Points on a hilly landscape, in no order, each with its height.
From any point a ball takes the steepest step (drop divided by distance) to one of its 4 nearest points. It stops when none of these is lower. Distance is the straight distance between rows; heights are no part of it.
J_892 (h 225): [107 111 134 134  80 187 146 125 117 176 100  79 146 162 121  71 117 157
 121  52 132 134 125  33 137 112 162 110 174 103 177  54 169 151 120 119
 129 124]
J_397 (h 290): [112 100 111 115  95 149 143 139 129 145 120 103 134 158 124 113 114 147
 138 101 107 141 143  87 131 101 132 118 162 113 162 114 145 157 116 140
 136 125]
J_937 (h 384): [180 158  22 120 222 131 215  87 166  88 178 162 137  86 135 175 153  88
 115 171  92 137 126 116  70  88 139 151 112 121  97 176 121  98 107 124
  98  86]
J_697 (h 313): [118 100  96 106 123 165 151 103 135 130 111  91 131 150 135  95 113 128
 122  85  98 140 127  58 107  78 146 108 170 104 158  90 142 141 116 138
 113 106]
J_482 (h 262): [ 86 105 163 128  74 151 121 129 107 173 105  80 137 178 125  44 105 141
 141  85 147 128 136  88 154 119 145 120 159 129 177  71 135 153 128 105
 128 131]
J_898 (h 345): [113 134 184 137  99 114  80 161  96 150 119 150 136 142 114 108 118 145
 146 132 141 120 158 167 151 157 105 132 121 137 115 117 127 119 131 129
 153 172]
J_302 (h 301): [ 94  98  85 100 108 179 160 123 132 151 116  88 135 150 133  94 127 143
 119  63 108 158 137  24 102  66 159  99 195  98 161  85 156 146 110 134
 124  93]
J_651 (h 792): [145 126  73 118 182 174 193 100 152  99 138 122 117 121 136 128 116 108
 118 111 122 144 104  65  93 108 151 125 142 126 129 109 128 160 123 127
 108  97]
J_462 (h 310): [131 126 126 104 153 131 134 121 133 112 114 121 104 118 130 145 133 121
 125 127 141 125 117 130 116 127 126 133 121 130 130 121 121 115 139 118
 119 115]
J_207 (h 444): [108  98 144 131  79 152 128 142 134 140 129 113 116 155 127  80 110 141
 136  97 141 129 135 115 147 110 133 112 154 129 159 105 141 147 113 134
 126 119]
J_550 (h 152): [165 145 101 152 179 101 127 113 134  93 182 170 118  86 133 211 122 115
 106 179 132 140 130 190 140 152 113 142  86 130  78 187 101 103 150 146
 128 137]
J_342 (h 349): [105 150 212 135  82  94  41 166 110 161 104 136 131 152 110  93 120 152
 139 132 147 101 142 165 159 152 115 131 126 140 104 128 124 115 148 107
 142 178]
J_860 (h 168): [152 162 108 151 186  87 131 123 143  90 166 206 124  82 126 216 134 104
 125 194 111 125 145 215 132 160  99 167  77 128  84 186 115 103 153 147
 127 138]
J_754 (h 659): [120 135  78 107 166 169 189 103 154 104 132 101 126 121 137 121 114 108
 117  95 121 145 106  48  82  88 151 108 152 135 144 102 117 156 117 130
 110 102]
J_172 (h 330): [117 106  86 109 129 162 159  97 151 118 117 100 140 135 146 115 129 108
 111  81 102 153 122  56  99  86 146 118 161 122 135  97 119 138 108 151
 117 112]
J_484 (h 333): [116 118  90 115 146 159 164 104 149 133 112  99 126 142 142 118 123 103
 119  78 107 131 102  64 101  90 144 115 153 124 151 101 135 129 122 138
 119 112]
J_180 (h 210): [147 134 111 138 170 121 144  99 129 107 146 137 127 106 144 170 130 119
 122 154 127 145 121 155 112 131 121 131  98 149  99 167 122 122 130 110
 127 125]
J_185 (h 338): [105 107 164 148  72 156 107 136 126 164 106 100 127 150 134  73 116 145
 133  96 145 123 132  98 155 122 134 105 154 132 160 104 134 151 114 125
 137 129]
J_43 (h 110): [137 125 158 137 131 105  99 139 130 129 117 120 128 123 119 152 141 129
 139 134 117 102 139 151 116 140 117 112 118 136 132 139 124 109 116 145
 139 136]
J_402 (h 359): [115 130 211 141  74  89  42 152  94 177  92 116 134 155 109  72 139 161
 131 114 154  90 128 170 177 148 117 149 127 141 129 119 126 126 144  98
 149 180]
J_523 (h 297): [170 162  70 135 212 124 180  95 149  93 177 167 127  84 137 187 135  98
 113 201  92 125 131 143 109 108 127 155  99 111  91 173 119 115 120 149
 103  93]
J_327 (h 662): [122 126 174 126 102  81  66 150 123 120 136 144 137 135 112 129 144 130
 146 168 124 105 147 208 142 171  98 134 102 150 115 153 107 114 129 141
 144 166]
J_855 (h 197): [111 107 134 133  70 168 132 117 120 169 105  82 141 164 116  81 104 148
 126  74 136 128 141  57 139 111 135 124 161 120 179  80 149 155 108 121
 142 123]
J_875 (h 527): [138 140 102 120 156 144 173 108 145 112 116 135  98 117 124 139 123 109
 124 114 108 139 111 106 116 118 134 145 118 134 134 126 129 140 124 137
 113 108]
J_474 (h 245): [106 102 121 128  86 187 150 107 111 166 123  77 133 151 132  81 122 150
 115  66 115 139 123  22 140 104 157 106 181 106 177  87 158 158 112 137
 126 112]
J_950 (h 478): [ 97 119 219 127  48  83  57 184  79 177  77  97 145 185 105  46 133 162
 139  92 162 100 115 148 176 156 108 106 160 127 152  74 132 143 150 117
 138 157]
J_467 (h 205): [170 143  74 132 190 133 170 104 143  93 171 153 122  83 124 196 131 130
 129 188 121 140 136 144 114 109 120 147 106 108  95 165 144 123 121 149
 125  89]
J_932 (h 611): [126 130 190 129 100  66  73 163 122 115 126 139 134 113 110 125 145 140
 145 180 129  93 134 210 154 183 100 135  89 141 106 164  89 105 138 145
 148 175]
J_750 (h 497): [184 171  31 128 213 123 200  87 171  80 183 150 131  67 133 183 150  94
 101 183  99 137 128 124  75  98 134 146 109 113  81 182 115  96 110 147
  98  88]
J_210 (h 353): [163 126 120 130 169 127 129 101 134 111 138 137 116 100 133 162 142 118
 114 148 140 142 127 147 108 136 133 130 100 146 102 154 122 116 136 105
 116 122]
J_587 (h 567): [156 137  74 138 171 162 189 105 145 108 132 131 105 118 134 155 131 107
 100 119 114 145  94 111 116 113 142 136 118 106 128 146 133 145 127 119
 121 113]
J_89 (h 131): [152 145  87 143 185 126 166 102 137 100 176 151 115  90 129 182 121 118
 117 162 118 142 115 136 117 114 107 153 116 128  97 168 131 131 125 128
 120 100]
J_421 (h 416): [112 128 186 131 103 102  70 151 109 136 132 144 148 147 111 116 134 132
 152 149 135 112 164 194 150 160  98 124 116 144 112 120 124 126 116 126
 147 178]
J_32 (h 440): [123 138 177 129 105  82  84 159 116 117 131 140 132 134 121 133 142 120
 143 160 139  99 125 200 122 178  98 135  87 145 109 148  97 117 140 138
 147 163]
J_352 (h 449): [ 87 112 219 122  48  86  59 201  86 176  79 102 129 183 111  59 120 164
 133  86 150  99 111 155 167 162 127 113 168 137 142  70 128 141 153 110
 151 156]
J_64 (h 391): [114 122 204 134  74  94  53 161  89 182  84 112 138 170 111  57 137 150
 131 116 144 109 126 157 169 158 128 120 139 138 135  95 126 130 141  90
 145 171]
J_182 (h 142): [156 152 110 133 172 114 151  98 146 102 160 149 115  90 137 185 132 116
 107 172 132 141 120 159 114 138 120 146 108 146  83 156 111 116 124 112
 128 122]
J_885 (h 477): [ 99 120 202 126  62  88  63 191  69 174  77 114 132 187 120  43 134 150
 138  87 159 115 127 150 160 161 120 108 150 131 149  78 131 138 144 107
 134 161]
J_633 (h 39): [ 84 121 192 130  54 107  79 179  98 168  83  86 139 180 135  58 107 158
 135  63 158 107 105 111 156 132 123 110 171 145 171  51 147 156 152 103
 123 136]
J_477 (h 574): [147 148  96 120 168 145 182 108 139  97 130 131 105 112 135 155 131 119
 130 125 118 135 115 119 115 133 137 141 118 121 118 143 140 139 125 113
 116 112]
J_520 (h 305): [114 134 186 132  97 116  72 163 109 164 115 140 138 141 129 102 117 144
 140 121 142 131 153 150 156 148 103 118 135 138 140 105 128 128 122 113
 152 170]
J_566 (h 387): [ 87 106 147 123  61 181 138 130 101 165  89  69 142 171 124  44 110 142
 134  85 151 123 142  62 141 122 147 133 163 119 177  57 149 152 120 107
 129 139]
J_346 (h 312): [142 140 121 106 167 122 155 105 139 103 122 137 109 101 123 161 138 120
 121 145 124 144 122 144 104 139 138 124 105 143 107 140 123 123 125 106
 106 117]
J_849 (h 214): [131 132 143 124 149 103 102 135 121 107 114 130 120 115 119 158 124 117
 128 150 136 113 123 160 104 145 123 127  93 132 110 147 115 112 150 137
 135 133]
J_583 (h 408): [121 126 194 130  99  94  61 159  99 149 127 138 134 152 122 105 129 144
 150 142 143 115 165 179 152 155 117 128 116 135 114 128 116 125 135 125
 148 179]
J_262 (h 271): [143 160  70 132 185 152 186  88 145 103 159 143 111 105 140 177 140 128
 110 153 117 140 117 113 125 121 130 152 114 110 108 163 132 138  97 136
 130 113]
J_184 (h 525): [109 102 105 109 116 124 155 130 145 132  99 107 132 134 127 133 145 113
 139 123 115 126 129 122 118 115 129 117 145 138 155 120 141 121 109 138
 134 108]
J_432 (h 140): [118 126 169 126 109 102  87 155 115 133 126 125 147 145 121 121 131 135
 149 130 128 117 155 175 148 153 112 123 120 136 129 113 127 129 122 133
 146 161]
J_895 (h 83): [162 141  79 148 185  90 138 106 145  74 187 185 137  76 132 203 132  95
 114 191 127 130 135 187 110 150 115 143  83 125  65 185 102 104 150 143
 116 126]
J_893 (h 407): [120 125  82 102 140 162 184 104 155 126 113  97 138 136 136 118 125 119
 112  78 108 152 111  34 100  73 149 107 162 120 155  98 123 152 109 133
 112  99]
J_843 (h 95): [104  96 124 138  78 187 144 119 113 178 112  84 142 155 135  56 116 150
 124  56 135 143 128  17 142 111 161 103 182  97 185  64 159 161 123 126
 122 115]
J_695 (h 439): [121  99 158 142  95 131  96 147 115 140 135 133 124 149 142 106 118 143
 150 119 130 125 154 140 151 129 136 111 151 115 149 115 138 124 115 141
 123 129]
J_761 (h 148): [166 148  85 149 187 107 144 108 141  85 185 181 129  85 142 202 118 100
 112 187 128 137 136 179 120 135 124 141 101 130  81 171 101 115 136 137
 114 117]
J_343 (h 235): [127 117 133 114 123 125 114 134 144 111 119 114 116 119 138 148 137 122
 135 128 132 125 127 146 114 129 121 116 125 140 131 135 120 117 120 143
 118 123]
J_854 (h 268): [ 99 102 122 114  74 160 141 135 122 144 116  97 142 154 131  97 101 142
 141  98 121 140 137  70 135 109 136 113 169 121 156 108 164 141 107 131
 136 120]
J_926 (h 352): [144 132 120 111 165 128 149 105 136 100 123 135 110 117 129 167 143 123
 124 129 138 146 116 133 115 138 138 132 109 145 114 124 118 119 127 114
 108 114]
J_569 (h 696): [120 100 142 118  93 144 128 137 127 142 125 114 133 150 142  99 122 120
 144 118 127 122 145 121 141 115 130  97 153 112 147 105 137 131 121 130
 123 123]
J_92 (h 522): [147 137 171 128 140  94  79 141 121  93 121 163 130  90 106 163 158 114
 145 189 147 101 130 235 135 196 113 141  73 149  91 181  90 103 176 124
 128 164]
J_962 (h 566): [163 148  67 136 185 114 164  95 156  85 179 178 156  73 138 192 124 102
 126 202 125 127 130 169  96 116 124 142  99 123  88 183 122 108 123 145
 111 102]
J_244 (h 103): [ 95 107 140 129  79 158 137 131 111 185 105  83 154 159 120  71 103 153
 144  83 132 130 137  58 156 113 137 125 162 117 174  78 149 154 119 109
 137 134]
J_618 (h 167): [146 148  89 136 182 130 173  85 153 113 153 143 107  93 131 168 135 129
 111 146 120 142 127 127 114 138 117 155 113 124 100 161 135 133 114 126
 125 113]
J_44 (h 289): [100 103 154 134  64 159 122 133 118 164 117  89 130 157 120  73 112 148
 144  88 146 129 144  86 159 115 143 120 151 121 159 104 148 150 112 121
 127 130]
J_393 (h 537): [115 106 138 112 109 123 115 127 127 127 134 117 128 130 141 120 141 132
 131 132 126 128 144 134 127 125 122 111 134 128 140 112 135 115 104 147
 116 120]
J_606 (h 464): [132 137 187 120 135  83  57 168 119 112 132 159 121 106 103 137 142 138
 142 173 142  94 116 223 131 194 112 133  78 136  93 164  91 105 160 137
 151 149]
J_935 (h 328): [176 151  51 132 204 132 180  80 145  98 178 161 128  85 143 186 142  94
 114 186  98 138 127 130  95 100 138 150 110 100  92 174 124 102 117 144
  90  76]
J_799 (h 85): [155 154  77 139 182 120 153  92 144  88 182 166 125  93 136 202 118 116
 122 175 139 148 145 158 119 131 111 139 103 135  79 175 114 128 135 130
 111 112]
J_300 (h 316): [ 96 103  86 100 136 165 149 110 136 139 114  95 142 155 145 115 122 112
 105  78  99 137 123  63 109  73 147 112 164 107 156  97 138 132 115 150
 107 108]
J_927 (h 260): [134 117 143 111 136 125 121 128 134 108 120 119 108 121 122 146 137 124
 124 142 137 132 116 137 114 134 122 121 111 129 123 136 116 119 132 121
 111 112]
J_649 (h 86): [159 163 137 130 164  81 119 140 129  82 139 187 125  79 115 202 145 120
 118 193 136 140 135 229 140 170  96 162  64 153  84 196 107  92 155 119
 129 151]
J_634 (h 276): [103 103 104 119  93 185 134 125 133 151 118  93 130 161 134  90 118 153
 135  63 107 147 139  34 115  93 145 108 172  93 166  91 156 152 124 159
 122  99]
J_947 (h 261): [111 135 180 140 100 127  84 161 108 142 127 141 135 149 122 102 119 146
 156 110 143 132 150 137 151 139 121 117 149 130 146 108 130 122 126 134
 148 154]
J_7 (h 123): [160 148 134 137 164  94 114 117 126 111 127 166 126 109 139 184 134 121
 112 149 144 108 115 187 117 155 120 138  60 150 106 174 112  97 161 110
 139 163]
J_655 (h 115): [162 154  85 133 187 115 159  97 136  91 184 160 126  87 134 188 114 113
 119 192 123 146 141 151 105 125 122 148 102 119  81 165 116 121 122 122
 118 106]
J_464 (h 270): [158 129  52 131 182 163 208  89 151  99 183 124 128 102 142 147 134 105
  97 123 112 146  99  59 105  96 144 132 134 111 115 154 125 144 113 126
 120  84]
J_307 (h 49): [118 123 168 137 110  99  84 156 120 128 126 123 141 132 126 116 130 129
 150 145 121 115 147 168 127 148 110 117 118 128 121 130 122 111 114 144
 140 160]
J_164 (h 102): [ 83 100 165 117  62 143 115 141 101 171  89  73 129 177 122  45 103 150
 141  67 152 113 135  80 161 122 151 119 159 123 182  54 145 161 134 107
 126 132]
J_399 (h 317): [113 103  73 112 131 161 169  98 139 136 125 103 129 145 139 109 120 115
 120  79 104 149 134  55 104  82 152  98 165  95 164  80 140 134 109 142
 117 115]
J_203 (h 388): [111 137 196 154  70  98  66 168  95 174 100 123 135 157 120  69 134 146
 138 105 164 119 142 155 166 163 114 123 133 158 135 106 130 127 133  96
 144 170]
J_859 (h 236): [ 95 106 183 133  55 128  97 141 101 177 100  76 126 162 135  46 106 148
 148  80 148 111 116 103 157 125 154 131 157 125 176  60 139 162 158 107
 125 137]
J_841 (h 718): [149 131  81 141 172 156 184 105 147 117 122 132  94 124 124 142 131 109
 106 113 115 134 105 102 126 124 143 144 120 121 116 129 125 153 128 109
 114 108]
J_355 (h 188): [162 156 119 149 162 101 126 123 134 104 151 172 118  83 140 192 139 112
 114 165 125 123 124 180 139 151  99 145  79 142  81 191 108 103 158 124
 135 133]
J_83 (h 204): [158 160 116 150 162  88 126 134 132 103 155 192 114  85 127 201 122 126
 118 181 134 126 126 208 141 165  99 160  76 146  83 195  99  99 161 129
 133 160]
J_689 (h 331): [101 101 159 135  79 147 118 132 119 172 113  94 129 157 134  65 116 148
 134  96 158 126 136  87 163 119 137 119 144 128 152  90 139 147 135 107
 126 145]
J_499 (h 789): [150 148  78 130 179 157 186  93 145 112 130 130  93 125 136 131 122 116
 107 101 118 142 108  89 105 114 153 136 125 114 130 128 125 160 131 138
 114  99]
J_290 (h 34): [164 134  67 146 177 150 182  97 145 104 163 137  99 105 125 158 131 108
 117 134 117 138 106 113 121 112 141 156 119 117 113 157 129 140 124 126
 115  98]
J_98 (h 462): [180 167 159 135 152  76  80 131 130  79 139 199 125  63 111 191 153 130
 128 201 135 135 132 234 145 185  88 163  70 160  58 214  86 101 169 130
 140 157]
J_758 (h 320): [134 130 156 118 114  93  94 154 117 107 119 127 130 130 106 143 147 123
 125 166 137  96 127 175 115 166 101 120  97 152 119 147 106  99 135 135
 147 156]
J_929 (h 430): [132 133 165 109 122  81  86 163 128 107 119 155 124 118 111 136 141 123
 137 167 144 104 120 213 122 194 109 133  86 151  90 162  87 102 155 136
 132 163]
J_612 (h 436): [ 82 102  92 105  94 194 180 113 122 171 128 104 134 158 146  85 128 163
 129  53 119 164 115   4 126  69 164  92 208 107 177  91 156 147 101 117
 134  88]
J_217 (h 542): [160 142 140 124 148 109 121 113 129 107 124 148 130 109 139 173 140 117
 117 154 135 119 121 165 107 144 123 127  83 133 114 146 118 106 156 121
 124 143]
J_495 (h 318): [ 89 108  84  97 122 177 174 107 136 142 123  94 129 155 144  98 125 129
 120  65 117 164 119  36 103  64 165 100 180 106 172  77 146 141 100 143
 117 102]
J_504 (h 425): [ 98 128 192 157  82 112  81 164 104 175  98 121 133 159 127  81 131 145
 140 111 158 133 129 139 169 145 126 128 143 154 139 101 136 130 125 104
 157 160]
J_938 (h 495): [171 154 171 135 151  77  80 129 124 100 131 181 129  83 120 180 154 132
 120 201 138 123 116 236 142 181 103 159  71 148  84 213  84 100 173 120
 136 162]
J_412 (h 211): [ 96 111 135 128  65 160 128 124 120 171 109  89 150 163 128  76 100 147
 137  83 136 123 138  78 147 119 144 113 154 125 165  77 160 142 119 113
 149 122]
J_590 (h 332): [112 160 185 125  89  99  59 173 112 167 116 130 135 156 123  97 113 154
 147 118 147 119 144 148 159 153 115 129 139 156 131 124 125 125 124 106
 151 183]
J_706 (h 111): [158 159  88 138 191 120 146 102 140  95 163 148 121  79 132 184 120 119
 126 175 129 152 136 147 122 133 120 151 103 146  89 170 119 125 119 117
 116 117]
J_340 (h 496): [148 143 154 113 145  92  96 153 123 105 126 165 123 120 109 168 151 120
 139 187 142 113 119 225 137 180 124 150  76 149 104 188  97 108 168 118
 139 159]
J_278 (h 295): [101 106 173 161  71 129 100 151 114 166 112 114 138 145 130  83 124 153
 161  98 138 118 123 114 167 128 132 109 145 139 164 113 146 140 130 107
 139 149]
J_821 (h 355): [121 115  96 113 116 150 161 123 141 138  98 104 132 128 139 118 125 114
 129 115 102 114 109  92 107 111 143 127 151 132 148 120 134 126 106 150
 127 118]
J_386 (h 660): [104 111 124 111 111 146 149 139 136 135 116 114 142 149 127 119 130 128
 134 122 100 130 139 121 120 113 144 105 145 125 150 117 137 135 110 141
 124 119]
J_900 (h 91): [113 116 170 141  86 137  81 153 117 150 128 126 120 146 136  92 108 139
 158 111 139 128 154 118 164 139 127 114 150 131 156 113 138 131 111 131
 126 141]
J_537 (h 476): [ 97 118 195 149  64 103  77 166  90 177  87 114 141 180 116  64 140 147
 142 106 156 112 124 138 165 153 129 119 136 155 145  94 143 129 140  98
 127 156]
J_728 (h 765): [112 100 128 110 111 143 142 129 133 138 112 109 124 145 127 108 128 121
 132 129 117 127 140 135 127 111 139 102 151 120 140 110 132 122 104 129
 126 127]
J_943 (h 272): [ 99 110 109 116 108 162 155 132 126 142 105 108 143 160 116 104 105 138
 136  87 108 122 135  86 123  85 145 112 156 109 149  97 154 133 116 149
 141 107]
J_881 (h 487): [101  95 111 129  87 202 164 103 127 171 111  77 146 158 145  69 135 150
 116  64 120 145 122  16 134  88 157 111 192  93 178  73 151 155 108 124
 123  96]
J_592 (h 259): [172 159  36 115 209 138 206  99 150  92 184 162 124  96 134 172 143  88
 106 177  99 152 127 114  83  86 138 148 129 110  95 164 120 114 116 138
 103  83]
J_736 (h 427): [122 136  96 120 136 154 149 106 147 126 113 106 111 127 130 132 115 108
 132  97 112 132 107  89 108 107 140 137 132 125 150 111 129 127 123 149
 107 107]
J_381 (h 334): [155 154 142 129 157  88 129 143 132 109 124 178 126  92 115 176 142 114
 112 183 138 111 113 212 134 168 100 149  78 147  98 196 104  94 165 122
 148 159]
J_509 (h 189): [136 126 145 125 136 107 107 131 140 107 111 124 118 114 127 162 134 117
 127 129 129 121 116 157 117 141 125 133 100 139 124 137 111 114 140 134
 116 122]
J_71 (h 113): [ 83 108 177 147  72 124  85 161 106 178  97 117 143 156 132  62 111 145
 146  86 148 114 126 117 167 137 124 115 147 144 159  73 161 141 137 104
 131 145]
J_794 (h 136): [127 131 150 123 138 103  92 139 130 106 112 125 126 114 120 162 142 121
 123 141 135 114 129 147 111 137 107 119 112 138 121 126 116 103 128 144
 134 127]
J_657 (h 876): [111 135 181 136 101  82  49 151 122 123 128 143 136 124 121 117 134 140
 148 156 138  92 151 219 138 176  98 120 113 140 105 150  96 116 124 136
 144 193]
J_361 (h 119): [127 121 168 149 115 108  83 154 118 138 120 133 148 127 126 123 125 135
 139 136 123 121 145 163 137 144 104 117 134 120 145 109 149 122 119 133
 141 154]
J_305 (h 227): [123 119 177 146 109 128  81 159 111 137 137 128 120 139 119 118 128 150
 147 124 123 120 157 141 152 131 130 121 135 131 144 110 141 126 125 139
 140 142]
J_857 (h 386): [151 130  63 136 178 161 187  88 149 102 171 134 111 118 143 148 126 102
 100 118 121 147 112  92 100 115 146 137 127 122 114 137 136 145 120 118
 109  98]
J_647 (h 433): [145 145 141 130 147  98 106 142 125 116 122 175 133 104 125 172 140 115
 112 168 146 116 129 212 124 178 113 144  66 158 108 183 116 104 161 120
 149 157]
J_157 (h 267): [167 142  57 139 187 155 198 105 141  89 174 146 110  99 133 163 138 109
  99 153 120 148 107  95 102  91 143 144 132 113 101 164 121 136 118 127
 128  85]
J_251 (h 323): [ 99 103  87 102 134 159 165  89 152 131 119  97 136 142 142  98 119 115
 116  71  98 158 121  44  96  75 162 108 170 105 153  86 141 161 105 149
 110 108]
J_226 (h 306): [117 116  94 113 122 148 153 100 141 125 101 101 132 143 130 108 129 114
 121  85  96 126 123  84 106  90 142 116 147 102 154 107 144 133 110 144
 125 114]
J_627 (h 215): [157 154  69 124 206 132 183  97 149  95 179 156 109  95 137 187 135 112
 121 170 109 128 129 123 100  98 124 160 119 101  93 174 129 117 118 146
 123  83]
J_457 (h 209): [ 82 110 193 145  70 110  80 157 103 170  92 102 129 171 128  67 114 158
 145  83 154 105 101 113 159 128 125 115 153 137 176  69 152 156 155 100
 111 134]
J_759 (h 244): [ 91  98 137 125  72 171 141 124 106 174 100  84 142 171 126  70 113 156
 129  64 143 127 129  50 136 108 148 120 164 122 187  62 159 164 113 113
 139 141]
J_853 (h 291): [111 108  99 117 107 148 146 124 142 137 103 102 134 151 125 120 117 121
 127 106 100 130 135  88 115 111 135 122 147 117 149 101 148 134 115 156
 133 111]
J_443 (h 256): [ 98  99 124 124  99 167 143 140 130 153 118 115 139 161 114 105 108 147
 146  89 119 139 144  63 134 111 141 123 169 122 167 103 159 142 108 144
 144 115]
J_781 (h 151): [137 106 151 137 122 111 105 132 125 124 117 110 123 134 132 142 148 133
 130 125 125 107 124 146 114 133 121 114 129 129 129 127 126 112 124 149
 128 123]
J_874 (h 166): [157 157  65 134 200 130 175 107 133  90 165 152 110  88 134 172 131 118
 110 173 115 143 120 121 116 108 126 139 114 123  98 164 125 128 122 142
 112  93]
J_933 (h 294): [ 76 113 204 126  58 107  84 178  97 184  87  98 149 179 128  67 124 152
 135  71 157 109 108 134 161 140 120 106 153 149 159  66 142 151 155 107
 129 142]
J_775 (h 311): [122 103 148 132 113 123  92 131 125 130 127 118 137 133 135 124 128 127
 138 127 132 129 140 142 122 136 123 108 139 118 139 123 138 127 110 131
 129 132]
J_970 (h 213): [173 158  54 129 203 133 186 113 152  96 168 167 112  88 145 165 138 107
  94 169 109 150 129 111  96  99 132 156 121 103  98 162 119 123 124 153
 114  82]
J_436 (h 234): [ 94 110 122 120  82 165 133 130 123 154 117  95 133 158 126  93  99 141
 127  97 142 139 142  64 140 110 133 124 161 118 167 100 162 148 113 127
 142 128]
J_9 (h 515): [118 128 105 108 132 140 168 130 147 118 102 120 100 125 132 140 139 121
 137 121 116 129 110 111 106 118 134 135 124 131 134 117 132 128 117 136
 116 111]
J_25 (h 90): [123 136 198 126 100 104  53 156 111 133 129 140 151 149 120  94 132 140
 148 147 121 105 151 190 158 159 116 118 115 140 102 134 111 124 136 118
 141 175]
J_78 (h 465): [181 159  59 129 205 113 175  79 161  97 177 166 139  74 132 192 140 100
 123 207 103 114 122 156  94 109 135 158  92 106  90 181 133 101 117 136
  99  88]
J_831 (h 337): [176 138  70 147 178 148 188 102 151 101 172 140 114  98 136 156 138 111
 104 129 115 147 105 109 117  93 131 143 129 101  97 163 121 152 112 137
 126  89]
J_225 (h 269): [103 120 110 119  96 166 129 126 131 142 117  95 141 155 128  93 108 150
 137  79 117 134 134  52 133  88 139 121 168  95 169  82 148 149 114 141
 142 106]
J_638 (h 385): [144 140 150 114 128  96  98 156 119 106 126 154 129 109 102 151 127 127
 132 168 135 110 125 198 118 177 125 130  82 146 102 142 111 110 174 126
 141 153]
J_107 (h 372): [107 128 185 153  75 117  81 170 108 169 102 123 135 145 132  88 123 151
 146 112 154 127 125 130 166 139 114 116 145 143 160 100 136 125 117 108
 135 156]
J_234 (h 400): [166 142 149 129 142  86  96 136 133  92 137 176 130  87 117 174 149 115
 124 183 145 128 110 235 146 169 115 152  68 164  80 205 104  88 169 112
 134 158]
J_884 (h 243): [162 143  39 130 194 135 209 114 146  86 168 150 115  96 137 172 151  95
 108 163 103 149 120  89 101  88 145 146 137 109 101 165 119 121 121 141
 115  80]
J_714 (h 258): [153 145  50 131 190 155 204  99 154  93 176 149 123  94 134 165 131  98
 110 141 116 151 103  73 106  99 128 134 155 117 108 154 134 133 104 139
 129  67]
J_127 (h 379): [110 148 188 130  88  94  62 160 105 147 104 139 134 146 115  98 119 143
 143 137 144 127 159 169 165 156 119 129 121 127 116 128 113 115 137 126
 143 180]
J_716 (h 307): [126 123 136 100 139 121 119 122 133 124 113 119 113 123 135 147 142 120
 136 134 132 133 120 135 112 138 127 129 122 147 136 139 119 122 124 133
 121 105]
J_723 (h 219): [152 150 110 148 170 114 129  98 143 105 155 163 112  91 141 185 125 124
 113 171 134 134 131 173 124 126 114 150  87 138  82 170  97 115 149 117
 136 129]
J_658 (h 283): [134 134 154 121 133  88  99 159 122 113 118 135 132 120 115 162 135 138
 138 151 132 110 135 168 102 154  94 129  88 145 118 151 120 108 142 150
 143 155]

Two balls start at each pair of points below. Name the first point that both come to, or write -.
J_750, J_464 => J_970
J_300, J_397 => J_443
J_251, J_172 => J_697
J_399, J_821 => J_853

Call two points neighbours if one is among the 4 nearest of the other. Go from one point of each pair to the other, from neighbour to neighbour, staying as low as possible. Name the highest point that can't be avoided.
J_7, J_799 => J_355
J_307, J_900 => J_305
J_71, J_164 => J_859
J_900, J_164 => J_278
J_900, J_25 => J_898
J_843, J_244 => J_892
